Points, in no order, along strands that fork and pass close to each other.
Points whose rows are less than 42.9 apart are linked; no others are. Some points are linked to none.
q402: [  5.6 -15.4 -17.3  31.1  12.4  -2.8  -1.1  -1.5  17.5  11.9  -2.7  21.5
  20.1 -42.4  12.8  20.0  20.9  49.8  -1.8   7.4]
q663: [  0.1  -1.3  12.3 -24.3  -2.0   6.9  -0.8   6.4  -1.6 -13.7  -4.3  -6.0
 -10.4  -0.3 -11.8  -9.4  -4.0 -10.8   8.0  23.9]
q161: [  5.5  13.1  -1.7 -13.0  -4.2   7.8 -35.1 -21.8   0.0  -9.8   2.5   0.0
   6.2   4.6  17.6   5.2  -0.3  40.9   8.3  42.1]
q126: [-18.7 -15.3 -14.1   4.1  -2.0 -12.1 -18.4 -35.3  -9.4   3.3  12.0   3.0
 -25.1  15.2  31.7 -19.2  21.1  40.0 -17.9 -17.8]
q757: [-22.8  15.5  -6.2  11.2   5.8  -8.1  26.3   4.0 -12.5  11.1  17.3  -3.2
  17.3   6.9  18.6 -20.1 -20.2 -27.6 -17.5 -29.2]
q163: [-23.3  -5.6 -21.4   7.4  15.6 -11.8 -12.2 -18.2  -4.4  -6.3   8.6  10.0
  -5.7 -17.4  42.6 -11.1  10.5  51.5 -13.3   1.7]
q60: [ 16.8   9.3  50.5 -11.2  -9.4 -11.7   0.7   1.2 -18.7 -17.1  -8.1   0.7
  13.5   4.5 -22.4 -22.0 -24.5 -39.5  14.9   4.8]
q396: [ 13.2  21.4  -6.5 -15.5   6.4   7.9   0.9  16.2   9.5  11.8  -1.3   4.7
  14.6  -8.3   7.7   5.4   0.0  23.1  -2.5  26.1]
q152: [  1.7   9.3  31.4   9.3  12.1 -22.8  11.2   0.3 -12.7   8.9 -16.1  -9.1
  26.7   6.2 -19.1 -15.0 -25.7 -39.7  -0.6 -19.4]
q257: [-17.0  -7.2 -17.2   5.2  14.8  -9.3 -26.2 -36.7  -3.2  -7.2   2.8   5.1
 -12.1  -7.1  37.0  -6.1  10.3  52.5 -10.3  18.2]
q778: [ 17.7  10.6   7.7 -10.5  -6.0  -2.3  11.4  23.3   8.1  34.3 -12.3  -7.8
  31.4   1.0 -19.2  10.1 -11.8  -6.6  -1.3  -2.3]
q717: [ -5.2   9.1  11.1  -3.7   9.7 -13.3  10.4  -5.4  -6.5  27.8   0.8 -11.6
  16.1   5.9   9.8 -20.9  -9.6   1.2 -22.5 -19.3]
q786: [-19.9  -7.8  -3.4  -8.0  -7.0   6.1  -8.3  -6.2 -19.3 -29.8  17.1  17.5
 -35.3  16.5   9.0 -22.0   0.7 -15.7  -1.7 -14.0]
q314: [-14.0  -3.9 -13.4   4.8  20.1  -1.5 -39.6 -40.9   1.6 -11.4  -0.4  -2.4
  -3.7   0.1  22.9   9.0   8.2  46.0  -3.9  32.4]
q870: [-10.1   1.7  -2.4  -1.0  11.8   1.9  11.3  13.3   5.3   5.9  -7.1 -11.1
  -1.8   0.6  -7.2   5.8  -2.1  -8.7  -4.3  -5.8]
q644: [ -5.6  -8.0 -18.6  16.7 -10.2  -6.9 -12.5  -3.6  -3.0  -1.5  12.2  25.7
  10.8 -39.8  36.5  -0.7  18.3  50.5  11.5  12.9]
q135: [ 16.4   2.5   9.5   2.4 -39.8   1.2  -5.4  13.3  -7.0  25.7  10.4   7.5
  13.7  15.6  -3.4  -3.8   8.4   3.9   7.5 -11.4]
q106: [-15.5  -3.5 -15.4  -1.5  -5.0   0.6 -12.0  -6.9 -26.1 -22.8  16.2  19.7
 -31.9   4.3  35.1 -21.6  11.1  10.8  -0.3  -1.3]
q737: [ -0.7  -3.2  -4.8 -19.7  42.4   0.9  -2.7 -22.7  19.5  19.1 -25.7 -18.1
   4.8   4.2 -10.9  11.8 -15.3  32.6 -28.0  14.0]
q20: [ 16.7  11.3  15.4 -26.6  -5.1   3.2 -22.8 -13.5   1.0   9.9  -4.4 -15.4
   9.6  15.3  -5.8  -7.0 -19.6  12.6   4.4  25.0]
q121: [ 25.3  -3.0   7.1 -19.0   8.4  13.3   5.1   6.6  18.4  -0.6 -35.2 -18.3
  -2.1  -8.1 -27.6  24.0  -8.0 -12.2  -0.7  11.4]
q790: [  0.3   0.7 -20.6 -11.1  48.2   8.8  -3.7  -8.4  19.7 -10.6 -25.4   5.7
  -0.1 -15.4   6.4  25.5  -9.6  38.0 -16.8  20.8]
q995: [-21.6  -1.2  -1.4  17.5  15.7  -0.6  18.9   3.5  -0.4 -15.3   8.5 -13.1
  -6.8   4.6 -14.5   2.3 -10.7 -56.6   3.5 -17.1]
q375: [-29.4   1.8 -21.6  20.5  12.1 -13.1  10.4   7.6   5.0  13.2  10.7   4.7
   6.3 -17.4  28.3   2.4  20.9  32.0 -23.3 -19.3]
q244: [ -5.1  16.6  -8.1 -10.9   1.8   2.1   5.4   5.2 -26.4  -6.4  22.5   6.5
  -6.5   5.0  39.1 -27.9  -2.9   4.6  -3.1  -9.0]
q351: [-11.1  11.8 -10.0  11.4   9.4   6.2  20.3  19.2   7.6  13.5   3.8 -12.5
  13.0  -1.9  -7.1   4.8  -6.6 -27.7  -2.5 -13.3]
q654: [ -4.5   8.0  -7.7 -12.0  26.3   0.8   9.6   4.4  11.3  16.7 -18.0  -8.6
   3.4  -2.1  -2.4   3.0  -4.1  11.6 -15.3   7.3]
q208: [ 26.1  13.8   0.7 -14.9 -13.1  11.2   5.1  29.9  10.6  -2.5  -7.1   9.3
  10.2 -13.2 -12.8  17.3   2.7  -0.6  13.8  25.8]
q319: [-20.1   1.5  -6.9  -5.0   6.9  -0.4   3.8 -12.9 -22.6 -19.0   9.9   4.4
 -25.0  18.9  17.0 -32.4 -12.9 -25.0  -6.9 -19.3]
q468: [  0.8   5.6  29.6  16.0  -6.9 -20.6  10.5   6.2  -6.3 -19.4  11.0  -6.4
  26.8   2.1 -27.7  -4.9 -23.5 -66.7  18.4 -20.8]
q766: [  4.3  -0.4   9.1 -17.1 -13.1   3.8  -8.7   4.7  -9.6  -7.3   0.5   4.8
 -10.3  17.2   4.0 -16.5   2.9  -7.7   8.5  11.4]
q690: [-11.1  12.1  -5.3  -1.3   6.8  -8.0  13.2   7.7  -9.5  15.6   7.2  -3.9
  13.1   5.6  16.6 -15.5  -4.2  -4.2  -9.5 -21.5]
q354: [ 27.1   4.7  -7.0 -18.0   0.6  14.7 -14.6   3.1  21.9 -10.3  -9.1   9.8
   7.5 -14.0  -1.8  29.1   9.3  30.7  12.8  43.1]
q36: [ -9.0  -0.5   7.9  13.3   7.8   2.0  19.6   9.4   4.3   0.3  -1.1 -14.7
   7.9   3.9 -26.3   5.4 -15.7 -52.9   9.0 -18.9]
q924: [  9.4   9.3  12.3  13.5 -11.4 -11.0  12.1  19.8  -3.7  31.8  -5.1  -6.8
  32.3   5.1 -16.3   2.3 -14.9 -20.5   0.1 -17.1]
q993: [  3.3   2.9  10.7  12.2  12.6 -11.3  23.2   9.5   9.6  18.4 -14.2 -24.6
  19.9  -1.3 -37.2  10.7 -17.1 -42.4  -1.0 -18.1]
q868: [ 31.5  -2.7   9.3 -17.4 -21.8   8.1 -18.0  -2.6  18.1   6.7 -15.2  -5.2
   3.4   3.5 -24.2  20.3   4.7  17.8  12.8  26.8]
q108: [-31.9  10.5 -14.5   5.9  21.0   3.2  18.3  10.7 -13.5 -20.0  14.9  -1.8
  -6.7   4.5  16.6 -15.6 -13.1 -37.4  -7.0 -14.1]
q661: [ 19.6 -12.7  31.7  -4.8 -34.2  -2.7  -5.4   4.2  -6.5   3.8   0.2  -0.1
  -3.5  12.5 -32.0  -6.7  -5.8 -31.6  11.2  -6.6]
q364: [ 16.8 -16.2 -14.3  11.9   7.9  -3.4 -13.7  -5.6  26.3  19.3 -10.8   9.1
  23.6 -31.0   1.4  31.3  13.0  55.3  -4.1  11.4]
q271: [-21.7   8.6 -14.5 -18.0  25.0  -5.7  -5.3 -19.5 -16.0  -9.8   0.2  -6.2
 -16.4  10.0  36.2 -28.1  -4.9  24.9 -21.6   5.0]
q770: [  0.1  -3.9  22.6 -17.3 -18.4  10.0  -9.5  -5.3 -11.3 -23.0   7.8  12.2
 -25.3  10.9  -6.4 -22.3  -4.1 -19.5  12.1   8.4]
q974: [ -3.4  -2.5   9.1   8.3 -31.2  10.3   5.3  12.8  -3.9 -12.1  18.9   9.4
 -10.1  12.1 -12.5  -2.3   9.1 -38.7  13.8 -15.6]
q78: [-28.1   8.6  -7.2  19.3  11.2  -7.1  18.9  -6.9 -18.3   0.3  24.9  -0.2
   5.2  13.3  16.6 -21.9 -12.7 -40.3 -14.6 -44.9]
q678: [ -1.1  -7.6  14.6   0.4 -30.6  10.8   6.1  14.3   0.7 -25.5   5.9   4.3
 -22.4   0.2 -22.8   8.1   7.3 -39.5  17.2   1.2]
q633: [-18.0   8.1 -15.0  -8.7   3.0   0.8   3.7  -0.4 -30.9 -26.0  19.6   9.2
 -26.5   6.2  42.0 -31.4  -0.1  11.3  -5.9  -9.9]
q840: [ -0.9   3.7 -13.3   2.4  15.7  -6.0 -22.0 -16.2   5.9   1.8   6.7  12.2
  26.6 -29.3  34.7  14.4   6.0  62.9  -3.1  31.3]
q904: [  7.9 -12.1 -14.9  -3.8   5.9  11.9   3.1  11.7  11.9 -34.8 -20.0   6.0
 -23.9 -27.2  -6.7  30.8  13.0   9.0  15.4  24.4]
q666: [ -9.0 -12.9 -13.9  17.2  20.7  -7.4 -25.3 -33.7   5.4   0.7   4.9  15.7
  14.6 -35.1  34.7   2.3  11.0  65.0  -7.6  21.5]
q194: [ -9.5 -14.7  -4.9  15.1 -27.0  13.1   5.2  14.7   6.5 -32.3  13.8   6.8
 -26.3  -2.7 -19.2  25.3  22.1 -35.8  24.5  -3.2]
q303: [-27.7   0.2 -18.1   6.5  17.1 -13.4   8.5  -9.5  -4.1   2.1  12.7   3.4
  -5.3  -7.4  37.7 -13.5  14.3  38.4 -23.7 -11.5]
q864: [ 22.5 -11.5  -2.9  -5.5   0.9  12.4   8.3   6.9  26.3  -4.5 -29.7 -19.4
 -14.9 -13.8 -37.1  34.9   8.5 -10.1   1.0  -1.7]
q306: [-23.5  14.7 -22.1  18.9   4.4   1.7  24.9  15.4  11.5  16.7  15.6  -5.2
  16.1   3.3   5.3  12.9  -0.2 -17.3  -5.8 -21.8]
q773: [-27.5 -15.3 -19.7  17.8   6.5   3.3   8.3  12.8   6.2 -29.9   4.7   0.5
 -33.2  -7.2  -3.7  15.4  15.1 -25.6   3.3  -9.2]
q672: [ 10.4   4.5  14.4  -2.6 -20.2  -3.3  11.3  15.5  -2.7  17.6   1.3  -4.1
  19.0   6.2 -22.5   0.5 -11.0 -32.4   8.0  -9.2]
q28: [-14.7 -12.6 -13.8  10.7  33.5   0.1  16.9   1.0  13.8   0.2 -18.7 -15.8
 -21.7  -2.5 -17.7  15.4   6.8 -12.8 -16.6 -11.6]
q613: [  4.0  11.9   1.1 -23.5   4.2   3.3 -29.1 -20.0  -2.5   0.7  -2.5 -10.1
  -0.3  19.0   9.9  -0.9  -7.5  24.3   1.2  36.5]
q488: [-10.0   3.8  -5.2  -1.1  -5.6  -9.6 -13.9 -31.4 -14.4   6.1  14.8  -2.5
  -5.6  15.0  45.1 -17.8  13.6  47.1 -17.8  -6.1]
q880: [-17.1 -24.3 -22.1  31.5 -13.8  -2.1  -7.2   3.3  -2.9 -20.1  16.9  23.6
 -28.8  -7.1   2.7  11.4  32.8  -0.7   8.1 -18.7]
q423: [ 13.7 -16.7  21.4   7.4 -13.8   0.3  13.1  -3.7  15.7  -8.4 -18.3 -23.7
  -6.6  -3.5 -41.6  17.3  -4.0 -51.7  10.2 -15.4]
q172: [ 15.8   5.0  12.8  -9.9 -26.1   0.5  -8.8   0.7  -6.0  33.1   4.2  -1.2
  16.3  22.4  -5.4 -10.6  -6.4   6.4   0.3  -0.4]
q373: [ 22.9  11.2   4.0 -17.4 -12.9  11.7  11.2  19.8   4.2  18.5  -5.1  -3.6
  21.7  -1.4 -13.9  12.4 -12.1  -0.3   7.9  13.6]
q48: [ 22.7   6.6  24.4 -21.3 -21.8  -2.6 -24.8 -16.6  -7.7  24.0  -0.6 -10.4
  18.1  26.3  -1.3 -13.5 -16.4  12.5   3.1  15.7]
q353: [ 30.6 -10.3  36.6 -12.2 -29.4  -7.5 -15.1  -9.8  -7.3  11.1 -10.6  -7.8
   2.6  18.8 -36.1 -12.4 -12.9 -17.5  13.5   4.2]
q298: [ -3.4  -9.1  22.7  10.3 -32.1   3.7   1.3  -4.3  -9.0 -12.4  17.6  11.8
  -8.3  14.8 -25.4  -8.7  -4.2 -58.1  15.2 -22.9]
q609: [ -3.4  -4.9  11.3  -9.4  19.0  -6.9  -2.0 -10.2  -5.6   7.0 -12.9 -12.0
  -8.1  12.7  -6.1 -19.0 -14.7  -1.8 -11.0   3.6]
q592: [ -8.0 -12.0  -2.6   6.4  -2.4  -4.6  -4.3  -4.5  -4.4   6.1   7.3   4.8
 -20.0  17.5   3.6 -14.6   9.0   2.6 -11.3 -13.8]
q307: [-39.4   8.4 -23.8  15.6   9.5   0.9  11.2   2.7 -14.0 -10.7  30.4   3.8
  -6.0  11.5  20.1 -15.9  -6.2 -30.1  -8.4 -30.3]
q426: [-16.7   9.5  -8.3 -17.5  18.5  -2.4 -17.5 -23.4 -13.3 -10.3  -3.2  -8.2
 -10.3  11.6  33.7 -12.2  -4.3  34.6 -11.3  25.7]
q837: [  2.7  17.7 -13.3  -7.2   9.5   4.0   5.7  19.5  -2.6   6.7   8.6  12.1
  16.9 -12.4  29.4   0.1   7.0  29.8   1.1  14.8]
q991: [ 14.0 -20.4  -4.4   8.5  -5.9  -5.8 -19.8 -19.3  23.6  17.1 -14.4   0.2
   0.9   0.6 -13.8  20.3  17.3  37.4   2.7  14.5]
q614: [ 28.3 -19.0  -4.1  -3.3   0.7   7.2  -3.5 -10.2  30.0   6.2 -34.5 -23.0
 -14.4  -3.9 -36.5  30.7   8.2   4.5  -2.3   5.1]
q573: [  4.1   7.4 -22.5  20.9  -1.6   2.5   8.8  22.7  15.7  14.6   3.9  12.6
  17.7 -28.4   7.4  25.1  16.7  21.2   4.9   5.9]
q299: [  3.5   2.3  16.4  17.3 -29.2  -1.4   1.4  -2.6 -13.4  11.3  21.3   8.0
  11.2  17.0 -12.8 -17.2  -8.2 -35.6   1.2 -35.7]
q357: [-21.2 -13.8 -12.9  10.3   3.8   0.5  -0.3  10.9  -3.0 -20.2   2.0   4.1
 -28.7  -2.6   6.8   0.9  18.0  -2.8  -0.8  -3.8]
q671: [ 17.2   5.0   2.9 -10.9  11.6   8.2  24.0  20.1  17.9   9.4 -22.7 -13.3
  19.6 -10.8 -30.2  25.7 -22.2 -25.8  -4.0  -4.4]
q716: [ 12.1   5.5  24.2 -10.6  17.9 -19.2   5.3  -2.6  -3.5  30.7 -19.1 -17.6
  27.6   9.1 -14.8 -18.8 -34.6 -10.2 -11.7  -5.6]
q923: [  0.6 -25.6  -8.6  31.9  -3.0  -5.6 -14.5  -6.7   4.7   4.7   5.3  26.7
  14.7 -40.3  21.3   5.9  23.9  51.7   9.3  12.9]
q261: [ -8.5  -2.3   1.6  -3.7  10.3  -7.5  -8.3 -19.6  -2.6  19.0  -5.7  -8.6
   0.4  18.2   8.4 -15.1  -4.0  20.8 -17.2  -0.2]
q391: [ 19.2  -2.2 -21.8 -15.2  44.4  17.2   4.6   4.6  22.1 -20.0 -28.9  -0.7
  -7.0 -28.0  -1.0  38.1  -7.8  24.8  -7.0  21.8]
q590: [ 10.3  -1.4  21.0 -11.9 -26.9  10.7 -14.6 -11.9 -24.8 -19.3  18.2  15.2
 -22.4  24.6   3.4 -29.4  -1.0 -18.8   5.3  -8.5]
q703: [-10.0 -20.4  -9.7  20.8 -21.5   7.2  -4.4  12.1   0.4 -30.5   7.2  14.2
 -31.0 -13.3  -8.8  18.8  29.5 -11.0  20.1  -3.5]
q722: [  5.6   7.9  32.5  22.7  -1.5 -28.6  10.7  -2.7 -12.7   2.0   0.4  -1.5
  33.1   6.0 -22.2 -15.3 -28.2 -51.7   8.3 -26.1]
q953: [-23.4  -6.9 -24.9  20.2  19.4  -9.6  17.0   8.4  15.3  19.7  -0.1  -3.4
   1.2 -12.8   6.6  11.0  15.0  20.4 -23.5 -14.3]
q996: [-26.5 -11.1 -14.1  19.8   9.0   5.4  14.1   5.0   8.1 -24.6   8.6  -7.8
 -23.5   3.4 -14.5  10.6   6.0 -45.7   4.6 -22.4]
q830: [ 13.4  -3.8  18.5 -17.3  18.8 -10.3   1.4 -11.9   3.7  25.1 -28.8 -20.3
  14.5  12.3 -20.7  -5.2 -23.8  -0.7 -11.3   7.3]
q719: [  1.5 -16.0  -6.1  18.5 -17.7 -10.4 -20.1 -17.8   0.7  18.2   4.1   8.1
  -6.0   6.7   9.9  -9.2  28.8  38.1  -4.5 -11.5]
q851: [ 19.1   8.8  -3.9 -13.1 -11.7  11.2 -26.7 -11.0   8.5  -1.5  -3.0   5.3
   5.7   0.7   1.3  14.6   5.7  36.5  13.8  39.2]
q144: [ 10.7  -2.9  40.7  -1.9  -8.0 -14.1   6.4   3.0 -10.0 -11.0 -10.4  -5.5
   4.0   3.8 -33.7 -12.1 -20.1 -49.4  18.0  -6.5]
q846: [ 16.4   0.9 -17.6 -11.2  37.4  21.5  12.5  13.1  27.1 -18.7 -35.4  -7.7
  -9.2 -24.9 -11.4  38.3  -6.8  -0.3  -6.4   8.2]
q138: [-10.4 -10.7 -11.2  -1.4  13.6   3.0  -1.3   4.7  -1.2 -17.2 -11.9   1.2
 -24.7  -9.9   4.9   2.9  13.8  12.1  -1.0  13.4]
q604: [  8.0  -1.9   9.4   0.1 -23.8   4.1 -11.7 -13.1 -28.6  -1.1  25.1  16.4
 -17.6  22.5   9.5 -30.6   0.1 -17.3   0.3 -28.8]
q863: [  2.8  20.0   2.3  -5.5 -11.5  -4.2   2.6  -3.0 -13.5  24.9  14.0   0.0
  15.0  13.6  32.9 -19.7   0.8  27.1 -13.4  -8.5]
q718: [  8.9  -7.7  13.4  -0.4 -20.7  -1.2   1.4   6.5   1.5  14.1  -0.2  -7.5
  -4.9  12.2 -26.3  -4.5   5.5 -23.7   7.3 -11.2]
q452: [ 25.1 -17.2   0.3   0.8 -17.0   5.4 -27.6 -15.3  25.9   7.6 -17.5  -4.5
  -1.9  -6.2 -22.9  27.3  18.2  32.1  12.9  25.4]
q141: [-29.6   3.8 -28.0  26.8   7.6  -5.0  24.5  14.3  16.2  10.9  14.5   0.3
   5.7  -9.0  14.0  16.1  15.7   1.3  -8.3 -22.1]
q487: [-13.2  19.4  -4.9   1.5  -6.8   7.1  13.9   9.0 -31.5 -15.8  30.4  11.2
  -3.5  10.5  34.1 -22.9  -7.4 -18.7   0.3 -18.8]
q206: [-14.9   3.3  -0.3 -11.6  20.4  -7.7  -4.9 -22.6  -7.6   8.6  -2.1 -12.9
  -3.9  16.5  22.2 -32.0 -12.7  16.4 -23.6  -7.3]
q595: [  0.8   2.1 -12.5 -14.0  41.1   3.1   8.2   2.4  22.2  12.8 -22.9  -3.1
   8.0  -9.3  -6.0  19.9  -8.7  29.0 -19.9  12.5]
q866: [ 24.1   7.9  32.7 -18.6 -10.1   4.4  17.6  21.9   3.6  -7.4 -10.4  -7.9
  20.4 -10.2 -29.5   8.7 -27.5 -42.9  20.3   8.9]
q297: [ 11.7 -16.1  34.1   7.6  -1.9  -9.4   7.2 -10.3   1.0  -1.6 -17.7 -14.7
  -0.4   2.9 -40.1  -2.7 -14.3 -53.0   6.7 -17.6]
q807: [ -6.9 -24.8   6.4   0.1 -12.1   8.6  -0.9  -2.0   2.2 -35.3  -6.4  -1.2
 -46.9   2.5 -24.7   7.5  16.7 -26.3  14.0  -1.6]
q622: [-23.1   6.4   0.5  -4.1  29.2   2.9  16.9  10.4  -8.0 -11.4   1.2  -5.9
  -5.6   1.9   4.3 -19.4 -12.8 -25.8 -10.6  -5.9]
q385: [ -2.8  -4.9   5.9  13.9 -28.8   2.5  -1.4  -2.4 -18.7   5.4  25.7  17.3
  -8.5  25.0   0.5 -14.9   7.2 -20.5  -0.8 -31.4]
q410: [  8.3   6.1  33.7 -17.2 -13.5   2.0   2.5   1.7 -14.0 -17.9   6.3   7.2
  -5.2  11.1 -14.8 -20.0 -12.5 -34.4  12.7   4.3]
q743: [  6.3 -13.0  -5.3  12.3 -16.2  -4.1 -11.9  -0.1   7.2  13.8   2.0  10.8
  -7.6   2.4  -1.4   4.7  26.2  26.0   9.3  -3.7]
q193: [  3.9  12.0 -17.2  -6.2  12.6   4.3 -12.9   0.8   5.6   6.9   4.2  15.0
  18.8 -17.9  26.6   7.8   4.7  50.6  -0.2  24.4]
q808: [ 17.2 -13.1  -7.2   7.0   1.4  -6.2 -23.8 -26.6  24.5  18.6 -11.6   3.1
  13.7 -17.4  -8.5  27.5  15.6  55.0   0.2  21.3]
q712: [ 25.6 -14.3  33.3 -24.0 -21.7   3.6 -11.6 -15.6   1.8  -2.5 -15.1 -15.4
  -8.1  18.4 -41.0   1.4 -10.7 -15.8  10.1  17.3]
q684: [-19.8 -15.4  -7.4  -5.3   2.5   4.4 -10.9  -2.1 -19.0 -36.1   4.6  13.7
 -44.8  10.7  15.5 -16.7   9.3   2.0   2.9   5.9]
q876: [-21.0  -0.4  -2.7 -10.4  34.4   1.8   7.1  -4.6  -6.5  -5.7 -12.2 -10.5
 -17.8   6.3   4.2 -13.2  -9.0  -4.4 -18.3   6.6]
q597: [ -0.2  -0.7  30.0  20.5 -19.1  -6.8  -0.9  -8.2 -13.0 -10.9  15.1   7.1
  14.1   7.1 -27.0 -14.1 -21.4 -64.0  12.8 -26.4]
q267: [ -0.1  -2.6 -19.6  -1.2  37.4   8.9  20.4   8.8  19.5  -8.6 -26.0 -12.4
 -13.1 -14.7 -18.0  26.6   6.5  -5.6 -10.8  -0.4]
q776: [  9.1  -5.1   0.1  16.5 -31.6  -1.5  -6.0  12.2  -2.6  18.7  15.2   9.8
   3.9   7.5  -4.1   5.1  28.2  13.5  11.8 -12.7]
q358: [-16.8  19.4 -13.3  12.9 -11.7   2.0  11.8  19.0 -14.7  -3.6  32.4   5.0
   8.4   3.6  22.7 -11.6  -3.6 -25.7   7.5 -17.4]
q179: [  2.5  10.8   7.9   7.9 -22.6  -5.2   6.1   6.8 -15.0  16.2  14.5   5.2
  17.4  12.9   8.6 -19.9  -8.0 -25.9  -0.1 -28.0]
q885: [ -9.6   1.7  11.6  -2.9  11.6  -7.1  -1.6 -18.2 -22.0  -5.4   3.1   0.1
 -12.7  17.3  11.5 -39.9 -16.2 -17.9 -14.1 -18.8]
q116: [ 32.3   5.0  18.9 -18.8  -3.8  10.7  15.7  15.4  12.2   0.8 -22.9 -16.4
  11.7  -5.5 -36.0  17.5 -21.3 -23.8   6.4   9.6]
q744: [-15.0 -19.3 -12.1  18.0  -4.3 -10.1 -21.1 -24.7  -1.6  -0.2  10.5  12.9
 -11.8   3.0  21.8  -5.4  24.5  46.6  -4.8  -9.6]
q813: [ -0.7   9.7  15.5   3.1  -1.9 -13.4  13.6   7.1  -7.1  36.7   0.1  -9.9
  25.1   9.8  -7.4 -12.1 -15.2 -13.3 -13.2 -24.8]
q533: [ 13.5  14.1  -9.0  -4.1  -5.0  14.4  21.2  34.0  14.0  -7.9   2.6   9.4
  14.7 -15.1  -1.2  23.6   4.7  -6.9  11.8  20.0]
q202: [ 22.4  14.1  -6.0 -20.9   5.7  13.2  -8.4  14.9   9.5  -6.2  -5.9  11.5
  11.4 -18.5  11.6  15.7  -3.7  28.5   9.2  36.5]
q462: [ 20.7  -5.0   0.9 -22.1  -2.1  15.7  -3.2   8.3  15.8 -39.0 -16.4  -1.0
 -20.6 -29.7 -15.5  24.4  10.7   9.3  20.1  31.3]
q264: [-10.9 -12.9 -22.9   3.4  28.5   5.0   3.9   5.6  10.6 -26.5 -17.0  -0.6
 -25.8 -21.8   2.7  20.7  16.0   6.4   4.0  18.0]
q18: [ 10.3   0.5  18.9 -33.3  -0.9  18.1  -6.4   8.4  12.5 -26.4  -9.8  -5.3
 -22.1  -7.0 -14.4   5.7  -7.2  -6.1  14.9  35.7]
q907: [-13.9   9.0  -9.9 -12.1  14.1  -1.0 -35.2 -43.6  -7.2  -9.4   0.6 -16.7
 -10.0  18.4  25.7  -5.6   2.1  39.8  -6.3  30.3]
q251: [ 24.2  -3.8  19.1 -21.5 -12.0   2.7 -10.0  -0.8   6.2   6.8 -14.1  -6.3
   4.3   7.6 -29.8   7.1  -6.4  -3.1  10.8  24.1]
q291: [ -1.6  15.1 -19.8  13.3  -5.9  12.5  20.4  33.7  12.9   5.2   6.1   9.1
  21.2 -22.0  -2.0  27.3  11.8  -2.4   9.2   7.1]
q887: [-10.0   1.2 -23.7  27.0 -16.4  -0.8   7.9  22.0  -2.3   0.3  21.3  19.8
   0.0 -12.3  22.8   4.2  23.3   9.1   8.3  -9.5]
q424: [ 15.2   5.2  32.5 -10.2   9.3 -22.5   4.8  -0.1  -7.2   9.0 -21.3  -8.2
  23.5   4.2 -20.7 -13.4 -32.3 -22.7   2.2   0.6]
q412: [ -0.5   5.4 -16.8  16.2 -13.3  -3.7 -11.4   7.4  -3.4   9.1   8.2  19.3
  10.6 -14.7  27.8  -5.6  15.1  40.4   2.8   6.0]
q234: [  1.3   9.2  -1.5   2.0  16.6  -1.3  24.9  17.6  10.4  23.1 -10.6 -15.5
  26.3  -4.4 -23.8  18.0 -18.1 -28.8  -7.6 -14.2]
q519: [  3.0   4.4   3.3 -21.7  30.2  -4.1  -3.2 -23.7   9.4  24.4 -24.1 -25.8
  10.8  11.4 -10.7  -3.2 -21.0  12.6 -19.9  10.8]
q380: [-15.6  14.0 -15.8  17.3 -15.5   1.2  11.5  16.4  -8.2   5.6  26.0  10.4
   5.4   0.8  25.3  -1.8  14.7  -4.2   4.6 -21.6]
q510: [  6.5  13.3  -8.0  -2.4 -16.1  -6.7  -8.7  -4.6  -7.5  18.1  19.0   9.1
  14.2   0.8  33.2  -9.9  13.8  45.5  -2.0   2.0]
q361: [ 28.0  -2.1  12.0 -26.6  -7.7  23.7   0.0   6.8  15.1 -27.4 -24.2  -8.9
 -16.0 -16.0 -26.2  22.5  -0.7  -4.9  15.2  33.5]
q79: [-19.0 -13.4 -26.3  36.5 -19.9  -0.4   0.1   8.9  -3.2  -9.5  24.5  25.1
  -9.9  -5.8  20.5   5.2  34.3  10.1   9.6 -19.4]
q181: [  8.3  18.4   1.0  10.0 -27.8   5.6  14.2  24.0  -5.6  23.8  21.7   5.5
  23.4   9.3   0.3  -4.4  -0.1 -23.0   6.1 -18.1]
q177: [ -2.4  13.5  -6.1 -10.3  -6.0  -5.3  -2.1 -15.2 -21.4   8.2  22.7  -4.5
   4.6  13.8  49.2 -25.2   4.0  36.6 -15.4 -10.8]

Follow the links from the first point to the second, and from the first to the third. Name the last point that the two ways share.
q303, q121, q357 => q234
q291, q177, q622 => q924
q357, q864, q597 => q234
q138, q597, q953 => q351

A fork is a point with three links, a tip a point with one. Leave the first point through the second and follow the links. Name the first fork or tip that comes.
q488, q177 => q924
q79, q880 => q595
q177, q488 => q666
q690, q757 => q351

A fork is a point with three links. Follow the links from the first point to the second and name the forks in between, in order.
q672, q953 => q924
q654, q244 => q595
q179, q357 => q770
q79, q614 => q595, q351, q234, q116
q519, q297 => q595, q351, q234, q770
q468, q261 => q595, q351
q18, q351 => q234

Name the points in between on the shortest way along the links from the first point to the second, in order.
q633, q830 => q244, q487, q358, q380, q887, q79, q880, q703, q194, q678, q974, q298, q597, q468, q722, q152, q424, q716
q924, q808 => q672, q718, q661, q353, q712, q251, q868, q452, q991
q868, q613 => q452, q991, q808, q364, q402, q923, q644, q412, q510, q863, q177, q488, q126, q744, q719, q743, q776, q135, q172, q48, q20
q78, q426 => q307, q108, q622, q876, q609, q261, q206, q271
